Points, in no order, along strands that fork, close into loops and pass close to each other.
(in the rows, 128 means zero)
Two points are linked if the straight distance between their rows is under 138. Some points are linked to none.
Beseb: [174  99 160 134  85 140 115 109  98 126 150 136 129 111 122 116  95 143
 116 116 141 145 112  88 143 109 143 132 116 120 131 116 138 119  83 142
 158 143 133 128 129 131 105 126 117 134 145  97 119 120 115 105 121 111
 142 137 134 139 151 128 136 122 121  66 134 152 136 137  99 120 127]
pud: [124 136 141 119 110 111 139 143 119 140 139 123 113 125 140 117 103 146
 161 140 108 160 117 135 145 150 121 106 117 131 130 122 150 140  85 120
 121 140 132 125 116 121 127 122 114 113 120 138 113 118 160 112 104 125
  97  87 166 121 128 115 121 112 141 166 150 154 107 191 134 160 104]
Kib: [ 75 103 147 122 135 160 192 166 122 112 113 164 135 153 127  99 143  47
 166 145 119  50 121 114 111 159 113 178 171 175 120 175  64 134 207 120
 120 102 102 108 171 144 121 162  68 163 118 110  84 119 116 132 140 155
 177 177 102 111 152  83 141 135 110 164  84 129 122  73 123 116 101]
diz: [207 119 155 143  92 132  93  50 123 103 141 119 125 107  91 141 160 136
  56  90 146 104 112  87 113  65 152  99 137 109 145 131 108 120  97 149
 142 151 115 136 136  99  83 113 138 124 154  97 173 131  82 106 120 118
 148 162  66 128 148 165 129  77  86  13  90  85 151  85  96  93 125]
Moni: [ 86 155 116 136 159 102 141 147 149  92  90 131 114 120  96 129  98 148
 138 127 105 166 109 150 127 139 108 130 100 135  92 152 141 148  97 117
 126 104 177 134 132  85 134 119 123 113 101 171 109 105 150 113 134 159
 162 121 144 141 125 107 119 149 141 181 156 104 119 148 140 131 118]
nozen: [ 81 105 160 122 150 169 176 140 104 119 107 157 146 148 134 106 170  36
 135 157 135  52 133 116 115 147 133 176 188 171 134 170  49 145 195 122
 119 106  90 106 178 138 129 163  69 153 132  87 104 111  81 125 142 149
 171 191  85 122 152 101 145 122 118 135  63 114 120  74 104 110 106]
Ripi: [119 146  65 130 161 102 113 128 152 208 125  85 121 143 158 145 202 176
 147 161 136 147 156 172 115  82 144 121 120 106 185 100 124 117 147 141
 125 136  91  98  91 120 181 118 148 123 124 171 182 155 125 139 110  94
  61  68 128 123  72 176 147  86 141 188 128 140  95 154 209 159 117]
vid: [108 159 101 165 181 142 109 122 136  85  50 132 146 122 101 147 152 127
 119 173 174 161 144 182 123  73 136  98 135 149 131 149 116 185 123 136
  97  67 154 143 124 111 156 124 115 131 162 155 162 132  66  98 135  97
 141 136 114 104  90 174 105 153 123 102 115  99 129  81 106 114 142]
gudib: [123  70 203 109 145 138 179 120 107 140 167 126 152 113 126  84 175  63
  85 132 137  37 138  57 116 189 166 167 182 131 146 146  41 109 147 152
 147 142 106 123 182 129  96 138 105 136 130  70 108 158  73 169 153 119
 174 175  89 118 183 109 169 125  81 125  60  84 136 104  86  88 125]
fev: [ 69 162  71 161 187 114 128 154 141  75  50 125 139 129  80 165 155 157
 125 154 156 161 121 198 121  94 127 100 100 148 113 152 126 171 131 119
 106  75 185 141 120  91 167 136 134 121 133 169 137  96 115 109 156 101
 147 145 127 116  77 149 114 171 149 147 151  97 121 104 119 121 149]
seda: [138 112 170 140 157 162 137  98 115 102 121 141 167 126 139  98 148  68
 103 146 160  84 138 125 119 115 130 148 170 150 139 156  91 126 148 138
 136 113 101 121 162 126 111 151  85 133 125 106 133 105  73 112 136 144
 174 177  72 136 151 134 133 137 104 117  70 101 153  64  97  95 117]
sud: [171  82 193 139 136 151 146  79 103 124 147 135 155 103 153  97 131 111
 116 136 156 112 113  91 119 114 146 142 136 137 143 117 119 113 123 173
 145 143 111 117 136 138 101 137 100 138 122 129 136 135  94 120 119 119
 161 162 109 140 148 115 151 135  90 121  95 139 127 104 108 102  93]
topap: [145  97 136 114  53 124 142 140 102 120 198 150 141 129 104 107  83 124
 123  78 130  78 136  64 161 157 132 153 112 117 109  98 166 111 115 126
 151 147 112 136 134 166  85 125 152 150 141  78  71 136 171 153 133 132
 137 140 149 144 185  89 134 167 111  72 168 155 141 115  92 122 161]
laled: [206 146 111 108  43 133  95 124 114 140 161 144 145 123 125 167  87 142
  96  62 102 112 141  18 141 153 161 147 113  87 108  99 156  96 124 130
 146 131 121 129 138 141  52 109 188 160 139  55 163 122  95 176 135 127
 126 155 121 159 154 144 128 134 131  11 167 120 142  94  73  99 182]
kebob: [119 132 143 130 126 119 149 136 136  92 123 139 121 113 113  96  79 117
 140 120 108 120 100 131 131 135  98 153 114 137  75 160 118 132 104 111
 132 107 151 126 139 114 107 127  93 132  88 139  91 131 158 108 132 164
 194 131 126 131 158  93 115 168 117 172 139 130 136 125 132 115 121]
dunel: [ 98 160  46 130 143  92 123 136 155 182 126 102 145 162 143 171 180 200
 132 138 147 142 135 179  97 102  97 114 131  98 158 108 126 120 126 118
 129 138 107 111  64 107 180 117 160  86 106 175 160  93 181 115 105  89
  42  75 105 122  45 163 135  99 159 175 153 133 106 144 197 162 134]
Gov: [196  98 147 101 101 136 135 131 118 150 209 106 120 125 171 156  78 142
 124  75 102 136 133  89 150 200 171 142 130 119 154  69 161  62 154 149
 105 181  82 155 125 208 102 100 163 131 150  95 102 150 148 187 133 148
  53  87 176 136 146 130 119 132 123  91 173 176 176 169 114 140 149]
tuka: [184 125 164 144 133 142 104  49 128  91 141 116 147 112  97 121 169 111
  55  95 162  89 130 108 114  77 148 110 161 130 148 138  99 121 102 145
 134 134  92 140 144  97  94 119 114 120 140 109 171 121  68 102 121 132
 157 171  55 137 155 169 124  98  89  49  64  66 170  67 105  92 132]
Por: [ 88 178  47 122 161  92 122 144 156 152 111 103 155 169 127 168 179 204
 127 126 154 149 135 189 101 102  93 109 124 112 146 112 141 124 118 123
 117 117 130 105  68 103 174 114 158  74 106 177 152  78 178 108 109  99
  62  92 105 129  52 156 130 106 174 178 162  96 101 131 191 160 154]
zovem: [127 134 157 146 162 165 116 105 111  88 101 142 155 137 122 108 154  58
 100 145 159  89 138 150 120  94 126 137 175 164 131 160  90 151 147 112
 123  92 102 127 152 124 126 153  84 131 122 102 138 100  66  90 149 150
 178 177  67 134 140 140 116 146 125  99  68 100 155  63  94  98 141]
fif: [129 129 147 129 135 120 145 137 119 140 130 108 118 126 153 104 126 144
 168 145 115 155 121 132 146 137 122 108 108 154 151 121 152 141 117 146
 112 126 112 108 105 132 131 118 105 131 109 147 145 128 121 118 100 116
 115  92 159 132 123 113 129 114 122 202 144 141 101 174 145 151  94]
Kudaf: [110 101 181 128 162 167 159 110 108 120 120 147 155 126 143 105 177  46
 115 152 143  61 139 116 109 143 144 165 187 160 145 166  63 135 177 143
 122 116  91 117 184 132 124 154  83 146 137  95 121 109  67 132 132 148
 165 195  74 136 146 117 146 122 105 126  52  98 136  67  96 101 112]
feve: [ 69 129 116 135 126 140 147 177 145  74  93 151 103 156 110 117 131  66
 164 125 112 120 103 168 120 126  62 158 113 173 104 172 110 167 187 106
 101  88 153 118 117 137 142 153  92 150 111 139 122 114 116 104 140 156
 178 149 126 113 128  89 100 157 104 203 135 130 131  90 127 123  95]
femef: [170 132 139 153 141 146  99  83 138 100 108 114 139 113  96 126 114 145
  75 121 147 146 127 106 112  72 151 128 129 125 127 141 113 121  74 136
 154 109 141 133 144  95 105 123 119 124 142 115 136 119  85  79 126 125
 165 141  93 135 139 166 123 119 121  54 107 108 162  96 113  90 138]
vugos: [221 158 124 107  68 125  95 138 113 152 170 127 125 116 144 169  81 163
 107  58 101 146 153  22 136 172 172 131 130  83 124  93 155  72 126 137
 133 139 112 141 123 161  63  89 186 156 141  68 174 114  96 185 142 135
  90 143 148 157 146 151 134 127 130  17 165 132 157 121  88 119 172]
fol: [ 72 176  56 125 174  90 123 150 157 130  98 105 149 161 114 163 161 196
 127 121 139 157 131 180 110 122  94 102 108 123 131 116 158 143 112 115
 118 111 159 116  84  86 167 123 157  72 101 182 133  70 183 111 122 122
  91 104 120 138  69 136 135 114 179 187 162  83 104 137 175 153 145]
tata: [107 146 128 131 136 110 141 138 137 101 106 134 104 109 101 119  78 146
 126 125 101 157 103 136 126 140 116 134  98 127  77 151 131 141  78 109
 133 114 176 138 134  96 114 121 120 116  92 153  92 119 166 108 131 164
 169 128 138 140 145 101 120 154 131 160 156 119 131 160 140 123 121]
Tav: [ 66 145 126 131 126 124 145 175 153  75 106 152 101 154 111 106 101  75
 162 113  95 125 107 159 114 150  56 156 115 154  87 167 128 159 159 103
 107 100 163 128 125 132 140 142 100 140  96 155 111 134 141 121 133 171
 189 139 141 121 136  74 100 164 109 216 142 111 127 107 139 114  90]
bezom: [179  94 169 118  89 132 102 108  87 150 166 127 116 126 160 140 109 140
 135 132 117 157 127 117 161 135 162 113 122 119 158  90 171 107 128 162
 128 171 101 136 142 169 133 123 124 132 164 112 124 141 127 145 120 124
  89 110 162 136 135 134 138 100 145  96 121 176 120 172 114 149 125]
Zon: [ 85 116 125 143 133 164 156 160 129  85  88 149 115 159 120 116 153  58
 153 141 128 112 108 157 116 111  80 159 129 186 126 169  93 166 206 118
  96  90 131 111 118 150 136 168  81 162 122 134 125 106  96  99 133 139
 172 159 115 103 120 100 107 147 101 182 120 147 125  77 124 118 101]
mor: [133  74 189 116 138 142 180 118 110 133 166 137 169 114 131  76 148  78
  98 132 148  51 132  62 117 168 146 154 171 130 129 137  61 100 139 146
 158 141 107 124 164 126  86 144 101 141 114  82 102 145 102 143 151 113
 171 174  91 122 178 106 170 139  86 122  78 107 138  98  93  90 121]
dok: [ 84 111 148 119 130 143 193 162 143  96 124 165 138 150 125  95 112  59
 178 130 114  61 109 124 107 157  84 171 153 162 102 172  90 129 195 128
 122 108 116 114 157 144 113 148  74 155 109 124  94 127 145 129 134 164
 189 156 117 107 150  70 127 152  95 190 108 127 128  77 130 112 100]
sese: [ 58 167  61 151 191 101 123 159 147  85  60 123 147 140  84 167 156 175
 128 132 148 158 121 200 124 111 109 102  91 139 109 144 152 167 133 124
 106  91 187 131 116  85 171 129 153 103 114 186 127  79 151 122 147 120
 135 135 128 135  75 137 125 158 162 174 166  77 109 118 136 133 147]
miri: [ 90 167  85 167 194 134 115 140 132  68  48 131 133 126  80 162 148 131
 101 163 157 155 134 185 107  80 139 101 120 158 113 152  99 181 125 113
  98  61 166 151 138 100 155 145 115 135 139 154 135 108  88  92 167 112
 160 152 110 106  89 167 109 179 145 105 124 109 137  97 105 107 152]
rurez: [167 120 106 126 106 137  77 106 174 235 121  98 109 137 195 182 160 155
 173 175 112 131 144 160 138  99 163 140 123  88 162  87 133  80 174 130
 141 206 102 126 127 138 182 131 152 130 148 150 177 184 155 177 123  98
  51  51 130 115  71 177 136  81 188 139  94 175 113 161 164 180 137]
Zogeg: [113 147 102 145 181 124 121 128 141 131  72 109 145 129 132 128 176 163
 156 167 151 171 156 167 150  95 141 106 123 134 163 134 150 150 131 161
 117  86 123 110 101 119 171 103 126 126 151 166 181 132  81 122 102 101
 122 102 140 132  90 169 126 108 126 159 137 102 101 120 151 134 124]
kedu: [123  93 181 119 117 136 198 131 118 118 167 157 145 115 134  68  98 100
 158 132 144  69 108  81 126 162 108 144 142 147 104 138 103 114 143 142
 142 134 114 116 135 145  93 136 101 155  97 121  84 147 163 130 135 128
 174 149 135 118 171  61 146 167  85 152 122 147 127 124 118 116 116]
lebut: [106 139  60 130 125  94 125 136 165 207 136 104 122 152 157 167 174 176
 153 146 125 140 124 172 105 123 103 110 120  97 168 108 115 120 130 101
 140 173 103 118  80 102 170 133 168 104 106 168 149 113 182 132  92  93
  38  67 120 114  58 159 137  97 158 181 143 157 101 164 184 172 107]
Geruf: [ 83 141 105 151 158 128 135 169 148  87  66 124 122 136 109 132 161 116
 157 152 143 159 121 182 137 110  95 121 104 159 135 156 131 169 158 128
 106  76 160 113 105 115 161 131 109 141 137 152 154 112  78 111 129 114
 147 121 143 116 100 128  99 149 116 186 157 113 120 105 120 136 119]
devez: [122  99 166 120 144 141 178 134 120 117 150 147 167 123 128  76 125  71
 117 133 145  51 129  81 124 168 127 162 170 146 112 160  70  90 150 127
 155 121 112 120 165 130  95 146  85 136 102  82  91 126 122 129 155 137
 193 161  87 116 176 101 151 153 102 139  88 111 149  88 111 100 133]
kov: [ 77 161 110 104 105 104 130 155 141 139 143 136  90 134 128 118  73 117
 125 139  86 151 118 140 117 190  97  97 126 112  92 115 161 153  79  74
 124 156 173 144 118 104 123 139 149  85 102 154  70 134 207 136 119 153
  93 108 175 124 128  93 124 119 162 172 160 129  99 205 161 148 101]
fopur: [201 139 127 106 112 127  93 144 129 167 151 107 130 105 148 181  93 177
 127  95 106 190 153 104 137 177 161 100 152  67 138 126 150  37 130 120
 148 173 122 150 139 152 125 110 181 131 176  81 159  96 128 168 128 122
  54 112 173 126 106 170 139 103 161  50 150 144 175 157 114 145 174]
nol: [145 121 146 118  86 118 127 142 108 131 145 133 107 116 128 127  87 152
 145 120 115 159 123 120 149 150 133 113 115 118 122 123 155 121  83 116
 142 145 133 135 137 129 123 122 131 119 147 107 100 111 161 113 111 130
  97 105 169 123 139 117 122 117 152 104 158 166 127 183 111 155 134]
vovi: [ 87 138  56 141 170  90 119 148 153 198 138  74 121 143 155 133 216 171
 141 152 148 144 160 183 112  89 124 128 111 119 186 106 131 119 155 138
 133 126  88  95  94 112 185 127 157 134 128 168 179 145 115 140 102 101
  62  67 132 131  69 166 139  99 128 212 145 121 105 137 215 164 128]
mekub: [ 81 157 108 145 163 108 139 161 156  85  74 127 121 128 103 134 127 136
 155 140 123 160 117 168 137 125 103 127 102 143 112 155 142 155 118 122
 116  88 169 125 123  93 148 119 116 122 117 168 131 103 122 108 134 143
 155 118 142 133 110 121 114 150 133 190 157 102 125 123 130 137 118]
Bana: [ 83 138 131 122 132 119 144 157 147  79 120 151 114 138 110 103  75  84
 150 110  93 112  98 152 112 153  67 159 118 136  63 170 117 144 140  96
 123 101 153 135 140 124 124 138 100 130  79 149  88 144 162 134 142 190
 211 148 122 125 155  76 106 175 110 196 135 118 136 117 146 101 101]
kani: [196 125 140 146 108 139  89  75 126 113 121 118 124 112  94 142 120 157
  74 105 139 149 121  84 108  63 153 109 128 104 129 133 111 116  77 140
 154 134 143 132 137  99  99 117 145 123 160  93 160 124  82  90 119 109
 146 147  99 130 138 159 130  95 110  11 111 105 153 100 105  95 133]
tavo: [121 112 137 114  73 114 140 131 110 111 172 149 112 110 103  94  68 127
 124  88 112 102 107  92 143 144 113 139 102 120  77 129 141 131  80  98
 154 131 152 136 137 135 102 133 137 137 109 105  61 149 194 126 140 150
 164 143 144 131 185  77 124 172 115 107 162 156 138 153 121 123 147]
leren: [151 121 131 117  69 120 113 145 105 125 161 138 101 115 111 143  74 151
 121  91 106 151 127  92 149 150 144 129 109 105 108 126 160 104  87 110
 155 141 145 139 152 136 111 127 152 136 154  84  98 102 153 126 127 136
 107 121 166 140 146 115 123 136 148  62 171 158 148 154 102 140 165]
Puge: [155 120  98 128 109 128  99 118 168 224 128 119 120 134 180 191 147 170
 178 163 107 141 133 168 127 133 141 131 126  76 157  97 125  83 168 115
 149 207  88 134 123 132 188 130 169 133 138 153 160 145 175 171 103 100
  42  56 125 115  59 176 135 100 183 135 124 179 111 172 158 173 134]
tib: [137 145 115 132 182 123 108 103 132 169  89  98 131 122 155 127 184 171
 152 165 139 169 161 158 148  77 158 108 123 129 174 114 150 138 131 174
 113 110 107 105 104 134 171  98 133 122 145 160 193 161  91 132 106  99
 102  92 145 130  99 173 138  81 134 159 117 113  91 145 168 143 112]
Zupi: [224 119 136  99 100 132 119 138 111 162 201 110 113 121 171 162  86 154
 111  51  95 137 143  56 139 194 181 141 128  96 147  60 150  55 157 145
 107 172  95 160  99 204  76  87 174 133 137  81 147 145 115 198 155 132
  54 112 172 140 144 145 129 125 117  55 163 173 181 154 103 132 156]
Lanir: [ 70 110 112 141 141 177 154 166 118  92  84 125 101 160 113 122 187  69
 132 148 149 140 108 161 115  93  79 142 115 200 149 168  83 179 219 125
  81  80 139 103  94 154 145 165  95 161 138 130 145 114  68  95 132 114
 161 158 119  97 105 109 101 135  90 179 126 151 119  78 137 120 100]
linez: [125 111 127 110  54 114 137 139 112 119 189 150 120 119 101 100  69 123
 125  75 111  87 130  78 155 158 117 150 105 115  86 112 166 125  96 101
 145 136 135 140 139 157  96 131 157 139 131  88  58 147 192 144 137 150
 146 134 155 138 192  75 124 177 118  84 174 159 144 136 107 127 164]
fiv: [120 145 111 154 180 136 115 121 137 105  57 123 150 123 122 131 166 144
 145 167 159 171 146 173 143  87 131 107 131 141 149 147 137 168 134 159
 108  76 140 123 109 118 163 110 121 130 162 161 175 133  64 116 115 100
 138 121 132 121  93 172 112 127 117 131 125 100 120  97 125 123 125]
tepov: [159 139 134 129 178 128  94  70 127 164  95 101 117 112 162 127 177 172
 143 166 136 167 153 141 149  65 168 109 127 133 168 114 149 143 139 185
 107 115 116 105 108 144 168  94 130 115 152 164 200 177  96 130 116 107
 105 110 137 135 109 174 143  70 132 141  91 113  90 140 159 143 112]
libiz: [145  63 189 125  94 132 173 120  86 140 189 163 150 109 140  93 120 107
 127 124 153  72 119  76 136 150 147 151 130 128 136  89 133 110 134 164
 153 163 107 128 143 155  87 137 123 157 129 109  91 154 138 147 133 104
 143 161 146 137 170  69 164 157  90 106 119 163 121 129  92 120 121]
toz: [155  70 158 121  64 129 153 129  87 133 199 162 158 124 118 105 107 115
 118  99 149  72 135  62 154 161 147 154 122 113 136  80 153 105 131 153
 148 162  97 131 134 165  81 132 142 160 142  90  82 142 145 156 132 108
 133 156 144 145 177  84 158 153 100  74 139 156 132 112  85 117 145]
pusom: [163 144 137 164 173 147  94  78 142  80  83 117 146 115  97 134 125 138
  87 139 158 148 143 142 115  65 147 117 152 135 130 146 115 145  90 143
 132  90 123 144 150 101 129 114 113 126 158 137 148 128  61  91 126 125
 156 140  89 129 128 178 107 126 113  63  89  90 164  79 105 100 139]
Tok: [148 141  88 115 153 121  91  99 142 218 110 100 113 135 169 151 188 172
 150 169 122 149 161 163 130  67 165 118 136 100 173  97 124 116 144 149
 123 157 103 107 105 140 183 114 147 115 137 160 186 164 137 132 125  82
  57  73 128 122  77 189 151  63 164 139  97 151  89 161 183 160 124]
zagan: [ 86 147 145 103  96 112 147 145 130 110 160 150  93 123 120  80  51 110
 128 116 100 129 112 127 121 174  90 125 117 118  61 131 155 150  82  91
 126 131 165 143 118 129 111 126 132 110  86 151  64 167 201 135 130 169
 165 134 168 130 168  58 116 155 121 167 158 137 106 188 156 118 104]
Veva: [147 102 138 126  86 123 114 123 121 179 168 106 113 138 186 143 125 127
 168 159  96 134 117 144 150 156 152 108 109 144 166  87 170 121 151 133
 113 190  89 132 133 159 136 145 120 136 130 135 125 172 155 168 108 124
  58  64 172 111 120 130 126 103 152 187 125 180 107 195 140 172 114]
Teb: [134  77 179 122 105 133 185 125 104 126 175 155 157 111 131  70 107 104
 140 126 153  65 114  72 129 153 125 149 137 139 113 118 112 109 128 145
 153 147 116 122 138 145  83 141 110 150 112 108  84 149 152 132 137 109
 166 157 129 123 182  71 154 164  89 129 120 157 134 119 102 113 121]
Pitek: [121 137 113 102  94 118 126 141 149 157 150 123 111 125 147 163  81 143
 146 126  92 154 118 149 132 203 123 101 136  98 122 125 158 109 106  83
 132 181 140 148 140 123 137 140 165  94 145 118  84 103 210 152 103 142
  44  89 173 119 114 133 112 118 172 130 168 150 135 190 123 170 139]
kep: [ 77 159 123  99  99 108 137 154 132 127 154 148  84 130 121 102  61 110
 120 127  88 147 118 135 118 191 101 111 121 114  72 116 168 154  73  75
 119 147 176 148 120 116 121 133 145  95  99 154  56 153 206 141 126 165
 120 124 182 131 145  81 120 135 148 160 165 135 105 209 160 133 105]
kinoz: [133 130  88 123 110 110 115 130 162 212 130 116 122 144 168 179 156 171
 169 156 113 143 125 173 120 138 125 111 126  87 162 110 125 108 141 102
 145 187  97 133 111 117 176 134 163 115 125 152 148 119 188 147  94  97
  38  63 127 109  62 171 134  93 173 151 139 172 102 178 160 176 119]
Riti: [ 55 172  66 128 179  88 128 163 165 117  94 110 139 150 106 155 156 171
 135 124 133 161 131 184 119 134  92 103 100 132 121 126 164 153 116 120
 119 109 176 121  96  83 161 122 151  87 108 180 130  78 164 114 124 127
 107 110 135 139  82 121 130 125 163 200 167  74 102 132 163 152 134]
rin: [159 130 159 142 144 146 104  53 119  82 136 113 151 118  95 118 183  90
  50  94 166  71 145 119 121  88 144 110 172 135 147 146  96 122 113 135
 133 124  84 137 158  92 100 122 114 119 131 100 169 107  66  98 130 143
 164 184  53 140 162 163 119 105 103  58  53  52 173  61  98  89 149]
fome: [225 135 138 100  87 129 102 139 103 160 186 118 117 117 158 168  85 159
 109  58  99 150 152  46 144 181 173 133 135  84 140  81 156  62 143 146
 119 156 104 152 114 181  78  86 173 145 149  72 160 126  99 187 143 134
  72 126 158 152 142 154 136 117 121  35 160 150 168 139  95 126 159]
vegol: [163 128 104 121 126 128  78  96 146 227 114  93 108 132 185 161 180 161
 154 176 115 138 154 158 137  75 170 122 129 100 172  86 132 109 156 141
 125 177 109 117 116 142 176 126 141 115 145 151 185 187 140 150 130  89
  54  69 133 114  83 182 142  63 173 146  88 168  98 164 175 174 124]
potal: [ 88 136 131 112 112 112 144 145 122 106 149 157  97 114 110  91  51 114
 113 107  96 128 105 126 118 164  96 134 106 114  49 144 136 143  78  82
 141 123 176 152 129 130 112 123 143 116  73 148  55 171 200 143 138 176
 192 149 145 139 176  67 121 172 114 142 154 133 117 183 161 100 111]
vel: [177  88 156 109  88 134 112 124 107 151 193 117 122 125 173 152  95 136
 143 119 105 149 132 119 157 175 166 128 128 123 156  83 171  85 148 152
 114 182  87 146 143 188 123 121 139 134 159 106 103 150 144 174 120 143
  62  82 171 132 136 139 118 116 151 114 142 177 148 177 118 154 142]
bizo: [124 151 146 150 171 163  97  96 113  78  95 131 145 132 105 120 161  63
  79 140 169 102 143 160 118  72 127 112 170 166 131 151  90 171 128 108
 112  79 107 138 155 113 131 142  98 130 132 108 152 108  57  79 147 148
 174 179  63 131 136 157 100 145 131  62  64  94 159  65  90 100 156]
Vuki: [107 118 126 119 106 112 139 135 115 107 150 149 103 103  93 101  74 130
 100  94  93 115  99 116 125 141 111 138  96 113  56 157 118 133  76  82
 155 117 174 148 144 120 100 137 146 130  79 132  57 156 199 130 142 173
 192 149 119 139 186  85 121 174 111 121 150 142 133 161 144  99 134]
sar: [ 77 127 106 149 154 156 136 172 128  85  70 121 112 142 110 131 182  86
 133 157 158 158 110 175 120  89  90 124 107 180 145 159  91 189 191 126
  80  71 162 110  91 139 162 146 110 143 143 137 159 121  60  99 136 100
 157 139 122  94  94 133  92 147 100 169 140 134 119  91 128 124 124]
bezag: [133 156 133 162 183 152  88  88 129  75  79 131 140 124  97 135 149  97
  78 146 174 127 147 164 113  57 138 101 165 151 132 148 104 178 109 122
 108  77 116 157 152 104 139 125 109 129 160 134 161 129  56  86 142 134
 153 159  73 116 121 178  94 139 117  57  76  91 162  65  96 105 155]
Romu: [181 129 149 118 147 132  75  63 119 180 112 103 100 112 168 141 172 171
 135 158 122 157 146 137 149  61 180 104 135 121 168  99 149 127 133 177
 112 149 118 116 123 152 174  98 136 110 169 144 196 185 119 129 132 107
  82 109 138 130 115 169 147  55 155 110  64 134  97 161 147 160 114]
zufe: [ 79 165  92 102 128 103 129 147 152 154 133 125 111 143 133 140 103 145
 128 137  94 151 116 149 111 180  89  93 119 110 113 110 156 150  89  83
 123 160 172 139 103  85 130 148 153  69  98 160  95 101 214 124 109 140
  72 102 157 125 105 113 133 102 173 180 157 124  98 193 164 160 109]
Lusum: [ 36 166  79 132 181  90 126 180 168 109  96 122 119 150 104 137 143 140
 131 125 116 165 129 181 111 155  73 110  99 131 107 129 166 160 126 108
 118 114 189 130 106  82 158 132 151  97 102 185 119  94 154 125 131 148
 126 120 146 143 100 102 130 128 152 220 168  66 106 147 158 142 113]
daka: [172 110 131 121  56 133 100 132 100 125 156 145 123 117 107 140  87 143
 108  89 120 136 128  69 146 126 149 141 105 101 117 113 155 105  94 123
 162 142 142 133 145 133  92 131 149 150 153  71 117 117 121 127 128 119
 130 137 140 141 157 125 126 134 133  34 156 147 144 121  92 119 159]
ruden: [182 120 127 121  46 135  95 126 103 127 157 144 133 120 111 150  92 136
 100  80 115 127 135  47 142 134 153 142 108  93 121 106 157 102 108 132
 158 143 133 133 143 141  78 125 166 154 156  59 136 120 103 151 127 123
 131 148 128 148 155 131 132 130 129  18 157 135 142 101  83 107 159]
surek: [112 105 163 123 135 138 187 139 133 104 145 150 158 128 129  75 102  77
 151 129 132  62 111  95 115 161 102 164 152 153  92 167  84 106 157 122
 140 119 119 115 156 135 102 146  81 145  96 111  86 132 157 125 148 150
 197 154 104 116 170  80 136 164  96 168 109 129 140  91 122 107 123]
Sakor: [152 128 157 140 150 135 128 115 115 131 107 116 131 121 146 111 130 152
 155 155 136 168 128 131 150 111 142 114 115 141 154 126 147 137 110 165
 125 108 121 111 112 137 135 108 103 125 130 146 155 128  96 108 108 113
 131 107 146 138 120 139 132 106 122 156 124 138 110 153 138 136  97]
kifa: [170 115 164 137 125 136 121 104 107 125 126 125 132 115 138 113 108 152
 139 140 138 166 120 114 146 107 145 118 120 129 139 124 141 129  88 157
 141 125 128 121 117 133 122 115 108 126 140 133 136 121 108 104 112 111
 132 119 140 137 135 135 131 110 128 110 126 149 120 157 119 130 107]

A piece is two or more points that can be reached from each other along the links. Count, over all rows, the pieces, the separate loops (a circle has one, a figure eight two, a Y none), the forks (points with three links) and the tips (points with one).
pieces | 4
loops | 2
forks | 3
tips | 7

A fork is a point with three links, a tip a point with one. Leave the first point through the second and follow the links. Name the first fork or tip that comes.
zagan; kep | zufe
Zogeg; fiv | Riti
Kudaf; nozen | surek
vugos; laled | daka

A tip is a point with one link. Name the tips that can be reached along the links from each point below, in the order of the rows.
Puge | vovi, Romu, Lusum
kani | gudib, rin, zufe
daka | bezom

Name the points in between on the shortest way along the links from the first point to the second, in order.
zovem; kedu | seda, Kudaf, nozen, Kib, dok, surek
Zogeg; sese | fiv, vid, miri, fev
bezag; seda | bizo, zovem
daka; vel | ruden, laled, vugos, fome, Zupi, Gov
feve; mekub | Zon, Lanir, sar, Geruf
Puge; Ripi | rurez, vegol, Tok
